Each row is a point on a landscape with many peaks, with its height.
From any point a climber steps to the highest of the 2 points nearest to it. It stops when none of these is higher. Distance is the straight distance between rows; heights are no part of it.
medut: [121  87 135 178 130  69 107 135 177 110  98 126 142 137 131 101 148 153
 107 134 136 146  95 105 122 126 110 108 124 109 107 132 199 114  84]  h=4.45
salil: [107 175 124 119 158 110 101  95 135 117  95 110 146 162 106 119 151 130
 180 136 148 133 117 111 156  99 140 151 147 214 113  89 145  93 135]  h=2.17
Gak: [128  86 104 158 105 157 145 148 138 135  81 143  86 121 126 168 102 158
  88 106 111 110  99 127 124 163 132 163  98 105 104 178 141 150  86]  h=3.10
muri: [102  63 139 108 115 172 159 114 140 145 120 166  68 140 170 159 109 130
 112  96  37 127 163 161 141 114 121 149 116 130  87 128 162 140  96]  h=3.41
Gege: [137 161 115 158  96 145 145  96 174 135 104 171 162 130 129 122 112 125
 121  90 147 139 117 171 122 135 155 147 165 148 103 184 116 134  62]  h=3.59
Gem: [ 41 147 126  69 117 150 133 138 138 145 120 154 119 136 145 158  47 155
 136 132  81 139 131 132 136 156 162 149 149 122 134 132 174 160 155]  h=3.50
fugo: [218 136 147 171 104 118 120 139 183  94 164  92 155 151 143 108 134 106
 111 117 168 125  94  87 154 107 104 118 137 115 123 149  77 122 128]  h=3.35
kepe: [154 130 119 147 147  88  98 151 134 120 112 112 163 160 133 114 146 113
 179 163 111 131 128 113 100 101 138  91 141 128 117  82 127  92 141]  h=3.38
Refu: [142  72 173 112 145 139 166 121 115 116 149 134  81 112 183 119 176 131
 130 154 132 124 114 174  85  98 122 108 124 101 106 137 128 135 113]  h=2.26
rugu: [ 99 146  95  90 134 135  79 128  68 173 166 132 115 163 124 150 153 114
 160 129 123 151 150  72 213 113 130 121 115 180 169 110 153 102 121]  h=4.47
vipe: [174 115 143 133 106 126 134 144 144 107 151 112 138 145 170 120 144 157
 101 125 180 120  74 120 124 129 128 134 120  97 124 144  86 160 143]  h=3.07
Magap: [ 93 168 147 125 128 113 139 104 140 124 102 180 135  67 114 136  87 182
 132 148 144 134  78 117 128 139 119  95 147 105 160 129  96 140 115]  h=4.01
sasa: [101 126  71 127 109  89  91 137 100  50 144  72 119 141 119 127 146 103
  76 109 177  97 115 106 177 149 158 151  91 125 153 102 131 142 131]  h=2.02
penu: [ 99 160 146 116 112 190 162 139  76 151 162 175  94 107 121 131 115 126
 141  79  95 174 189 149 141 154 100 106 101 144 128 152 145 102  98]  h=5.61
vazur: [116  90 140 153 181 110 138 177  70  86 154  86 116  88  94 126 161 119
 115 175 184 169 146 128  90 158 113  54 116 124 149 139  97 113 115]  h=5.35
ditul: [ 88 113 128  88 122 158 113 102 127 172 168 161  85 133 172 144 134  89
 124 108  69  92 198  99 191 149  82 145 146 123 169  74 194 156 155]  h=2.01
Zit: [107 119 183 128 173 128 138 142 103 104 119  99 111 121  44 151 101 149
  36 119 149 130 115 140  85 137 126 123 112 174  29 124 150  88 104]  h=6.75
Dibi: [146 112 146 159 139 138 175 140 144  84 135 150 126 130 111 149 132  88
 115 105 135 134 134 130 130 129 132  93 121 104  89 139  67  78  87]  h=3.30
sivu: [156  93 117 159  97  94 103 157 104 145 161 124 102 129 140  93 112 154
 109 141  97 192 159 128  53 132 111  85 107 148 115 146 186 126 118]  h=5.04
Gatod: [154 152  94 193 109 131 118 108 176 180  95 150 180 135 119 136 159  88
  99 129 148  69 109 126 183 102 120 183 164 116 104 131 116 103 158]  h=1.49
nufi: [221  89 135 147 118  74 134 123 181 114  77  82 156 133 133  97 151 146
 144 138 110 132 109 112  93  97  99 144 130 105 133 150  94 165 137]  h=2.77
zita: [162 158 126 129  76 125 127 155 170  84 180 166  82 168 139  97 110  89
 121  97 144 101 113 132 139 143 165  88 171 127 181 132 124 134  69]  h=4.37
fozat: [142 109 143 167 134 155 197 119 160 128 103 147 166 105 104 138 129  70
  81 107 164  98 137 129 163 127 100 143 106 125  78 173  58  95  99]  h=3.11
tus: [101 149 186 117 185 120 143  94 137 149 117 159 145  94 155 135 156 171
 157 161 126 172 126 131 107  92 104 107 141 110 119  99 145 107 165]  h=3.63
kuv: [127 153 150 103 136 181 165 157 117 125 154 127 118 128 129 117 112 144
 184 116  88 182 180 149 104 146 128 159 104 114 107 165 164 130 115]  h=6.02
kavos: [ 98 129 135 117 184 104 132 146  84 110 146  99 135 104  96 122 130 145
 131 161 147 171 163 109 114 147 125  85  98 123 157 113 128 108 169]  h=4.69
rog: [158 110  74 176 128 118 117 171  75 124 152 103  74 134 142 152 166 122
 120 139 138 123 151 114 113 146 156  69 123  91 167 135 111 129 109]  h=5.43
vome: [188 151 163 135 118  94  96 101 182 107 122 133 131 143 105 129  99 123
 156 122 111  73  82  99 133  71  99 113 169 126 156  84  46 118 155]  h=4.35
serab: [ 93 168  81 135 125  80  96 130 152 150  90 155 146 146  91 104  91 129
 139 111  84 136 142 118 120 152 145 143 134 155 123 110 216 100 112]  h=3.78
ruba: [106 161 107  96 129 154 123 151 125 115 180 136 117 129 175 147 174  98
 123 126 122 123 142  96 167 133 118 157 113 102 157 106 181  94 156]  h=2.50
dodel: [180 127 104 169 114 133  84 152  97 124 184 139  64 163 170 155 140 152
 133 109 144 134 114  99 119 139 161  88 154  82 144 115 100 134 110]  h=5.00
Potil: [137 135 153 166 136  92 107 121 164  98 147 136 197 156 136 139 111  62
 123 163 143 106 112 120 122 100  83  99 138 138 117 122  56  67 129]  h=3.70
fizof: [ 70 159 138 173 149 126 108 138 115 113  95 156 145 101  75 171  97 154
  82 109 163 136  77  97 140 146 128 118 128 148  71 144 151  89 113]  h=6.57
sib: [185  98 136 136  86 137 166 118 197 163 102 156 171 110 135  93 168 104
 109 149 120  84 129 150 119  79 102 164 174  99 133 130  95 151 134]  h=3.17
Tave: [133 123 121 159 136 169 121 125 148  92 156 110 107 152 165 130 174  88
  96  88 189 107  90 161 169 129 129 153 139 135  80 149 148 115 100]  h=3.00
fulit: [ 94 131  95 102 108 103 138 153 116  87 122 103 151 144 115 142 118 131
  74  93 151 121 134  97 174 184 154 153  57 101 140 113 159 123 151]  h=2.33
mov: [181 111 106 134 163 143 132 115 134 119 156  83  82 118 152 116 182  68
 172 114 145  89 159 158 123 139 121 158 107 114 117 131 122 149 169]  h=1.81
rumo: [110 125 130 149 180 132 116 117  82 126 136  85  95 112  77 119 105 148
  83 116 180 118 127 180  90 161 137 139  99 214  55 140 134 120 128]  h=6.14
morol: [102 118 132 163 151 122  75  71 141 145 149 140 134 117 162 104 143 120
  72 140 160 121 125 125 145 152  69  76 122 160 148 113 137  81  89]  h=3.36
paf: [130 161 163  87 150 156 124 109 108  96 115 101  89 111 144 109 125 170
 187 147 153 100  86 147 118 111 133 163 119 155 157 158  96 156 115]  h=0.44
Kup: [145 100 148 154 147 139 137 133 113 179 109 118 160  99 150 134 159 163
 107 147 149 180 123 166  80 114 134 152 128 114  61 189 138 125 163]  h=7.42
lut: [114  97  93 121 125  88 103 114 151 154  94 139 121 161 120 109 129 123
 134 126  84 116 147  85 177 128 129 131 131 171 136  91 189 135  84]  h=4.02
nive: [165 198 102 158 142 126  84 106 138 156  96 144 174 130 118 182 147 128
 173 123 128 149 120 104 137  88 123 141 140 146  96 160  91  79 132]  h=1.76
difek: [113 160 124  86  93 134  74 132 133 167 138 131 131 161 149 130 103 129
 179 107  27 132 149  88 152 135  98 124 120 122 144  82 166 114 168]  h=1.63
tal: [126  96 169 124 131 144 139 127 113 130 109 185  97  76 123 164 134 151
 127 130  77 107 112 133 112  99 101  88 138  97 114 137 101 112  54]  h=2.56
ruf: [152  89 108 130 145  62  81 123 125 115 117  73  95 162 122  76 151 112
 171 133 138 144 172 128 126 149 153  78 121 173 135 112 156 168 124]  h=2.78
lezag: [191 108 119 138 118  94  95 111 135 144 108 102 146 131 137  68  90 136
 126 133 145 131 135 177  60 158 159 127 112 176 110 160  83 162 134]  h=6.86
resef: [152 184 161  67 154 160 121  94 121 128 150 100 116 120 165 108 138 141
 203 152 101 109 122 155 126 101  94 157 142 144 167 109 110 138 154]  h=0.73
ludim: [107 131 146 112 148 106 118 128 125  87 145  98 167 166 151 108 145 152
 116 113 185 172 124 146 153 167 144 130 104 129  82 117 151 136 178]  h=2.75
bomin: [121 121 109 154 126 142 167 120 164 143  78 173 178  68 108 141 115  92
  93  94 116  83 154 115 152 152  97 166  94 119 100 149 105 123 119]  h=2.93
puf: [ 86 184 115  46 117 146 113 126  89  91 170 121 114 129 109 128 145 118
 136 129 146 113 136 122 172 124 163 121 143 120 217  95 121 148 106]  h=4.53
Buve: [120 150 128  91 145 136 166 123 100 131 106 100 142 101 116 121  89 173
 140 135 137 134 162 155 110 179 167 159 109  93 163 157 119 189 182]  h=7.49
Fep: [177 162  98 144  71 103 116 161 185  94 158 113 174 159 129  89 118  68
 136 104 147 128 110  98 126 133 125 129 113 137 144 150 104 112 133]  h=3.68
buka: [106 155 159 134 145 158 165 116 146 129 104 169 149  83 142 145 132 169
 130 149 147 172  80 135 119 132 126 130 143  90 117 146 128 115 125]  h=3.84
gezit: [153  91 135 139 135 108 128  79 168 100  72  99 137 134 141  74 134  98
 157 127 158  61 110 189 113 121 128 158 113 154  90 113 105 178 164]  h=2.42
loluv: [133 135 113 180 138 137  82  99 139 114 124 115 131 170 162 134 140 149
  84 106 170 139  89 152 132 131 133 106 148 143  77 143 126 119  97]  h=3.22
Zede: [148 140 102 108  87 158 192 151 134 151  85 124 152 122 112 120  78 155
 164 136 105  86 144 143 118 158 153 179 126  92 172 147  92 194 157]  h=6.83
Luga: [129 170 117 176 127 116 129 123 131 147  71 139 121  80  93 136 150 119
 148 162 139  87  58  92 132  64  93 146 145 105 179 148  99 130 102]  h=5.62
Tas: [ 99 148 146 128 142 143 158 116  81 157 159 168 107 108  73 119  60 162
  91  95 128 148 177 168  70 171 165  93 137 170 113 135 104 106 131]  h=6.10
Ruv: [209 112 135 142 124 112 169  99 184 128  91 126 180 124 132  86 144 117
 140 136 139 130 131 159 100 104 123 131 137 108 108 153  75 152 118]  h=2.98
Zevu: [145 172 124  90 137 168 147 166 133 144 119  88 151 136 146 125  94 150
 204 143  81 158 149 150  95 130 136 186 132 117 121 150 157 135 179]  h=6.46
Ziri: [176 156 106  79 123 171 111 130 105 152 154 131 144 152 156 128 132 130
 181 135  94  92 119 149 109 104 127 152 122 122 143 107  86 114 167]  h=1.02
Zene: [ 85 127 152 107 158  87 111 124 137  92 119  93 164 182 124 113 162 123
 143 125 179 129 105 106 192 116 157 126 127 158 119  70 141 132 166]  h=2.48
Donus: [187 124 134 136 129  81 132 123 158 107  74  85 144 111  95 103 128 166
 175 148 100 118 105 118  79  79 101 150 121 124 135 158 146 145  99]  h=2.54
Somu: [173 115  80 142  95 112 152 158 144 148 129 154 149 119 154  96 129 103
 119 143 107  88 130 144 100 154 140 135 124  70 169 145 151 135  93]  h=3.72
vezi: [101 148 185 112 154 116 156 155  95 106 164 149 113 122  40 132  97 171
 141 154 132 171 131 102 123 117 148 103 142 152  78 124 129  82 128]  h=7.69
lizer: [106 167 144 103 149 118 167  98 105 129 164 118 114  97  82  99  87 183
 111 116 163 164 168 166  75 183 159 105 146 163  88 109 123 154 150]  h=6.54
lat: [123 132 151  95 159 143 121 102 101 166  82 114 153 104 121 169 149 141
 168 144  68 116 136 142  99  79  86 198 115 126  94 127 153  87 187]  h=3.20
zami: [ 70 159 120  65 131 134 120 143  76 118 160 115  96 143 103 143 135 171
 115 114 161 205 138 115 161 154 170 141 143 181 141 131 176 160 123]  h=3.47
pomep: [152 154  68 143  88 100  90 161 112  85 179  83 151 133 110 134 142  75
  85 111 194  93 126 123 161 159 151 138  97 101 164 133  91 152 147]  h=1.70
Famis: [103 106 199 115 162 118 137 131 106 120 140 145 119 114  77 164 102 157
  80 121 132 141 129 121 114 103 126 114 114 169  44 125 109  72 136]  h=7.20
kob: [141  86 142 168 119 140 122  98 127 150 129 163 102 146 193 144 150 155
 111 110  96 166 164 144  89 103 107 101 120  97  94 103 115 137 164]  h=2.99
perup: [143  56 122 172 126 100  96 144 132 115 140 100 137 156 164  90 143 147
  82 139 121 164 122 152  81 166 110  64 118 138 103 126 198 122 108]  h=4.72
sep: [ 71 130 160 107 187 140 117  99 121 154  85 123 124 128 147 173 152 138
 156 160  82 138 125 108 134  92 111 155 132 130 122  90 161  95 195]  h=3.40
mar: [ 57 111 161  77 121 180 153 128 114 150 115 138  91 140 129 150  68 142
 148 126  88 161 175 144 180 149 147 148 164 129 149 129 191 172  85]  h=3.34
kubip: [163 156 159 134 138  94  93 115 145 125 124  93 155 135 116  88  89 135
 143 136 162 166 120 140  82 134 142 104 126 179 103 160  86 125 146]  h=7.53
zon: [109 154 124 147 115 126 143 100 169  97 104 149 101 116 122 119 123 144
 124 118 130 115 103 106 156 149 134 113 146 118 168 112 130 160  82]  h=4.26
vudu: [114  90 124 115  94 113 113 138 132 131  98 171 100 113 126 138  82 153
 107  86  50  97 133 133 112 145 123 145 109 133 108 153 158 134  78]  h=3.28
Fudop: [167 157  85 140  75 106 154 159 167 113 143 122 143 151 121  82 106  79
 144 114 134 119 134 130 105 149 150 104 124 120 186 164 107 137  84]  h=4.04
Mulal: [132 164 159 126 149 116 144 148 111 118 132 108 142 110  70 114  89 166
 144 161 150 138  95 129  79 113 149 126 134 137 101 168 102 119 132]  h=8.42
reni: [ 84 120 148 196 154  99 123 124 121 103  62 110 133  92  77 152 110 144
  89 141 160 105  44 100 147 108 111 115 111 106 120 141 135 100 100]  h=6.24
Rap: [ 63 181 120  96 113 131 133 131 166 156  92 165 147 108 120 120  68 147
 166 136  67 148 136 111 120 170 134 139 148 121 143 135 205 145 121]  h=3.61
Viv: [102  92 173 141 121 143 123  98 123 154 125 134  98 122 167 159 129 183
 111 116  80 172 164 104 115  94  68 136 105 138  92 107 148 134 199]  h=3.16
guv: [151  70 150 131 168 167 162 119 107 124 172 116  60 112 189 135 191 100
 139 120 134 103 146 144 113 107 123 134 112  97 103 118 117 136 162]  h=2.07
mema: [160 104 135 129 144  95 138 101 141 125  42  78 182 145 102 108 142  98
 142 120 131  85 103 160 113  84 125 178 103 146  81 111 105 116 176]  h=2.67
pera: [187 151 137 136  86 142 100 135 140 105 170 151  60 141 141 129 114 136
 100 100 133 122 105 102 122 148 131  59 169 110 162 133 108 137  55]  h=4.63
Tifeb: [198 153 127 132 107 123 109 122 172 111 125 136 119 131 115 117 129 137
 151 141 121  66  61 125 116  48 103 159 194 114 194  90  90 151 142]  h=4.74
Bemap: [108  49 143  84 150 136 160  90 132 143 121 155  85 158 164 128 153 101
 138 134  63 113 144 147 154  85 143 158 145 165  90  97 174 126  94]  h=3.55
gamod: [ 97 115 111  92 108 183 136 143 128 157 143 109  52 139 155 167  89 118
 162 130  72 126 191 121 177 134 119 119 174  87 185 118 177 182  84]  h=3.13
mokog: [136 133 115 155  83 108 147 175 156 140  79 146 173 149  80 153  85 146
 109 107 134 141 102  89 152 137 160 171 109 113  82 163 103 142 141]  h=7.17
Telit: [163 158 133 156 122  82  73 104 168 116 147 121 150 180 126 143  90  70
 130 136 108 107 133  99 125 115 106  84 151 154 136 108  27  88 146]  h=3.96
Zolem: [142 111 151 119  92 115 187 132 163  95 120 138 167 141 145 104  93 147
 101 111 153 125  80 133 142 143 137 146  95  91 145 126  74 174 151]  h=2.86
ketef: [144  95 174 141 119 101 163 160 134 121  95 140 156 125  75 138  75 131
 120 132 136  90  82 101 130  81 103 126 118 104 115 141  34 116 157]  h=0.78
Nomu: [135  93 152 105 160  95 103  98 123 131 142  80  88 128 131  85 142 166
 166 145 138 193 152 120 127 141 121 119 122 188 127 119 181 195 149]  h=2.65
Susot: [117 126 169 162 148 114 145 143 153  70 144 120 133 152 109 149 129  62
 132 131 158 116  96 112 148 101 122 100 144 157  89 141  68  82  87]  h=3.48
pere: [127 154 100 169 109 121 135 159  82 153 185 118 113 117 120  98 126 152
 125 133 134 185 173 137  54 159 136 124 101 143 122 167 196 126 171]  h=5.46
Lopil: [127 151 124 173 137 141 112 111 142 144 115 149 147 124 145 149 156  91
  97 148 172  49  74 122 152  99 109 161 186  71 146  98 158 109 171]  h=1.35
lelik: [ 84  92 150 140 154 143 143 122  92 167  99 166 108  78 133 157 120 160
 124 106  65 128 191 137 111 124  75 115  87 119 107 128 151 127 151]  h=2.97
batap: [102  81 107 173 109 117 142 106 164 153  52 155 132  97 124 148 121 124
  73 111 118  73  88 134 140 114 120 187 108 111 106 151 141 145 107]  h=2.95
vama: [ 58  89 110  76 161 160 161 134 104 112 114 105  83 101 129 178 144 134
 127 156 110 148 156 116 162 133 160 131 142  74 181  99 160 177 134]  h=3.03
zofe: [105 151 143 132 140 122 143  96 171  71 135 117 126 115 145  99 166 122
 106 124 189 137 112 134 168 150 124  96 143 139 154  97 123 152 108]  h=3.97
rabe: [180 102 109 145 110 125 141 127 122 169 124 121 121 125 123  98  97 165
 100 112 120 147 166 184  55 179 163 164 122 130  93 177 140 165 155]  h=6.35
vofib: [158 126 150 187 141 147 121 111  92 163 115 132 123  87 120 165 125 184
  89 120 140 182 146 130  68 111  86 126 119 131  74 168 118 120 150]  h=7.95
zotuv: [153 165 119 142 101 136 137 154 136 153 116 135 157  82  99 117 142 109
 165 166 117  72  34 109 132  57  89 161 159 100 171 106 111 112 156]  h=5.24
bog: [161  61 179 136 128 123 138 121 127 120 135 157  92 107 161 139 182 118
  99 138  91 120 111 145  92  78  94  78 134  84 100 134 113  79  55]  h=2.41
fir: [ 97 131  96  90 121 107 105 117  84  82 179 123 120 105 123 117 173 112
 100 156 158 136 150 131 145 130 180  91 151  99 208  75 115 173 111]  h=3.99
rim: [179 164 115  95  89 142  83 152 119 155 146 111 140 163 129 118 103 110
 178  99  68 112 143  87 129 124  90 117  91 133 158 128 106  86 150]  h=1.34
Kidib: [158 111 101 163 128 120 125 187  98  77 155  64 117 115 129 148 140 108
  89 160 179 162 116 108  96 171 124  67  96 101 153 171 109 123  78]  h=6.12
Sufop: [100 102 114 134 126  90 127 135 177 125 110 155 124 126 131 128 163 105
 124 131 103 138 116  70 158 136 128 119 134 125 128  95 229 126  70]  h=4.24
fef: [153 123  78 157 161  74 111 148 142 113 104 104 141 162 105 101 157  86
 199 149 125 126 165 132 119 142 187  87 137 152 136  84 138 130 125]  h=3.08
keraf: [139 145 114 179 129 122  70  86 143 132 162  90 106 128 163 111 133  97
  64 132 152 124 132 110 114 166  63 100 105 164 159 159 108  96 100]  h=3.02
Lus: [109 168  89  69 107 147 111 144  96 140 171 135 128 158 106 118 141  83
 162 129 125 115 148  90 179 138 153 110 157 141 206  80 162 117  95]  h=5.12
Mozu: [ 84 113 150 133 139  94  95 136 113 125 149 120 153 171 156 118 137 180
  85 123 159 188 146 101 158 163 122  88 117 130 116  75 145 127 182]  h=2.96
garon: [ 91 120 107  93 147 140  97 113  52 134 141 104  86 168 102 145 147 131
 121 116 164 157 125 100 183 128 140 141 112 213 139 121 178 133 114]  h=3.91
lorum: [111 176 127 157 180 121  89  98 128 120  98 125 131 141 108 148 114 127
 164 135 140 128 119 118 152  81 129 134 130 185 100 131  96  58 124]  h=1.95
zas: [100 115  93 121 145 136 108 125  70 114 137  92 113  94 131 106 149 106
 116 136 200 102 120 199 107 161 141 167  73 178  80 161 141 123 138]  h=5.47
zab: [ 76  80 119 112 126 103  90  97  90 138 171 129 147 149 161 119 150 147
  69 138 171 183 142 125 150 147 148  75 129 131 159  57 152 172 154]  h=3.23
dituk: [149 132  97 181 114 146  96  68 169 134 108 130 135 154 148 123 126 134
 104 104 168  91  89 185 142 125 159 162 174 158 104 166  93 149  88]  h=3.42
Pedu: [202 130 137 131 108 139 125 179 118 119 185 125 167 155 117 111 133  69
 150 149 162  62 122 121 132 103 137 120 136 108 135 131  26  97 172]  h=1.13
Depa: [122 148 125 132 133 180 133 152 101 105 195 124 103 129 161 155 197 104
 100 114 173 128 111 120 171 140 112 165  97 127 104 145 159 101 125]  h=2.76
fibon: [162 118 139 113 167 123 143 128  96 118  75  99 144 133  97 145 138 124
 172 133  92  86 136 141 113  73 104 168  83 148  90 130 108  66 166]  h=2.94
Tofin: [125 140 118 102  58 129 169 151 154  87 158 119 160 130 132 118 102 120
  73  78 160  95  94 109 177 164 127 170  78 111 167 129 124 150 144]  h=2.62
Kud: [103 123 143  79  78 171 115 105 153 190 153 164 122 170 178 124 110  98
 164  86  40 155 183  96 165 133  90 109 146 122 169  90 177 141 143]  h=1.83
ninak: [119 160 134 123 120 143 184 102 190 127 102 174 152 103 155 148 112 138
 133 114 124 170  98 148 118 130 136 170 156 117  96 171 146 138  96]  h=3.71
rika: [ 85  93 115  67 115 156 146 113 116 147 197 142 103 139 174 144 164  96
 103 131 121 151 168  90 179 132  95 147 105 134 167  73 200 154 155]  h=2.23
dadap: [127 140 148 100 139 139  97 106  85 115 109 126  77 136 121 137 110 165
 175 134  91  89  92 163 113  70 142 179 124 158 126 158 121 122  76]  h=0.23
vamit: [ 96 147 136 154 129 142 147 175 109 138 109 159 154 118  83 181 100 168
  91 110 165 150  95 106 144 152 179 168 132 110  58 160 141 106 140]  h=6.84
kam: [139 106 140  88 117 132 107 145  86 110 179 116 100 164 161 103 129 133
 125 119 134 135 126 131 127 136 134 104  94 180 122 117 116 124 121]  h=3.39
giz: [ 41  66 143  59 162 113 154 127  97  98 125 106 103 123 155 152 155 144
 116 176 144 132 101 130 126 128 182 103 154  99 162  83 155 176 146]  h=3.26
sol: [ 86 144 155  99 188 131 189 108 118 114 122 135 134  95  82 126  87 181
 130 139 136 136 170 162  95 168 170 142 138 114 122 130 126 155 174]  h=6.98
buzor: [191 132 130 137 104 155 112 108 130 147 145 108  87  99 139 109 114 128
  96 126 106 154 123 107  91 150  60 102  91 144 165 184 105  94  77]  h=2.57
sibut: [ 73 145 101 157 147 108  92  94 145 107 152 121 148 110 132 120 165  94
  70 143 189 124 135 113 167 141 108  63 151 135 170  99 130 105  96]  h=3.64
bet: [ 95 188 115  87 135 182 138 160  83 134 120 128 166 112  92 133 131 116
 226 153  71 102 151 137 148 134 136 127 153 126 162  76 123  93 125]  h=6.34
Rodu: [149 153 121 111 131 138 143 137 147 166 124 122 173 116 156 125 136 141
 152 157 122 169 131 145  65 102 144 193 130 119  95 170 164 143 179]  h=6.93
Kigod: [135 104 128 105 113  98  95 165 129 110 154 127 132 177 141  98 124 122
 136 143  89 121 107 125 125 109 154 112 106 145 106 123 146  95 102]  h=3.69
rul: [153 125  93 148 108 131 132 155  80 155 161 111 127 106 139 113 128 138
 120 110 165 191 160 195  65 188 165 128 106 132 104 176 147 172 174]  h=5.93
Sefir: [160  97 135 150 117 114 119 110 145 177 107 189 166 120 161 161 126 148
 128 126 101 142 127 155  93  97 129 117 161  72  85 131  90 117 144]  h=2.84
Komod: [ 94 161 126 100 112 177 155 129  85 131 150 140 103 121 113 135 108 127
 107  79 139 164 174 189 113 190 141  98 108 176 149 146 130 127 103]  h=5.55
sef: [122 165 111 119  73 155 174 173 148 151  82 158 165 117  80 127  71 129
 144  85 100 124 142 110 165 166 140 162 116  94 142 171  95 170 144]  h=6.76
tubud: [125 175 105 113 114 132 164 170 137  93 130 132 153 135  81 118 126  90
 186 131 105  93 143 119 153 134 142  94 161 123 186  79 124  98 109]  h=5.76
Bof: [137  93 160  75 120 141 120 120 117 136 175 103  84 152 157  74 144 151
 127 128 131 176 129 122 133 128  99 113 101 190 145 115 170 166 127]  h=3.01
bis: [115 102 113 134 141 154 135  94 137 153 124 119  43 162 159 157 131 145
 159  87  82 160 195 110 171 158 128 106 166 120 164 104 152 183 127]  h=2.89
pudor: [ 92 129 144 123 156 170 143 109 116 158  85 169 146  66 108 153 113 126
 138  92  70  94 187 121 146 157  76 160  82 108 110 141 128 108 134]  h=2.82
rav: [ 87  91 134  91 142 110 115 108 110 104 162 105 119 111 173 116 164 151
  93 175 174 131 127 155 120 136 151  89 125  96 176  58 137 167 138]  h=3.57
Puli: [183 108 156 127  85 127 182 154 141 144 132 146 170 126 104 125 108 104
 138 149 116  74 125 121 124  91 106 115 123  99 144 127   4 123 155]  h=0.92
Rabit: [151 164  94 179 118 121  77 119 174 156 125 173 193 134 139 159 165  83
 134 119 126 123 110 103 149  79 120 145 160 103  86 137 115  75 116]  h=1.62
Baz: [133 100 100 156  80 124 187 162 180 178  95 169 186 119 126 103 145 112
  91 158 132  81 121 142 134 129 133 150 139  72 145 135  79 177 165]  h=3.33
zaril: [117 103 115 108 143 127  94  81 138 162 123 140 101 173 145 127 163 104
 170 142  76 137 144 117 148  75 112 144 148 179 126  86 185 131 108]  h=3.75
riz: [129 140 123  99 148 141 140 166  84 143 113 127 134 148  95 108 109 113
 231 158  56 137 183 147 118 113 153 120 144 138 140 104 162 112  88]  h=5.83
Miza: [128  98 150 101 129 125 106  99 122 163  92 196 115  97 136 173  96 166
 145 110  73 116 127 175  88  82 122 123 156 109 103 144  88 107  96]  h=2.71
pazo: [145  73 114 136  95 153 201 148 141 154 118 167 146 105 165 115 133 114
  81 159 147  91 120 169 101 155 166 147 127  73 125 153 109 158 118]  h=3.49
rugud: [ 73 103  94 123 148 146 159 130 145 130 120 113  70 114 142 207 146 134
 121 111  93 165 194  96 165 159 160 114 160  65 162  97 160 174 154]  h=2.85
kebi: [109 148 119 193 120 129 115 141 120 143  67 125 121 113  86 167 129 135
 112 132 173 101  31 102 164  83 142 168 140 104 133 173 123 119 108]  h=5.92
renef: [ 97 151 101  97 149  96  91 160  88 109 163  86 156 127 105  98 145 106
 160 176 154 169 138 101 108 144 132 105 105 165 187 110 167 108 138]  h=4.00
tuniv: [190 160 106 136 118 125  83 157 102  96 193 101 135 127 122 120 126  70
 118 139 210  74 133 124 136 130 148 103 159 117 174 143  52 125 162]  h=1.38

For each start below, name the point where the climber stops.
Susot -> mokog
batap -> Mulal
ruba -> zon
Lopil -> mokog
bis -> Mulal
paf -> zon
mema -> zon
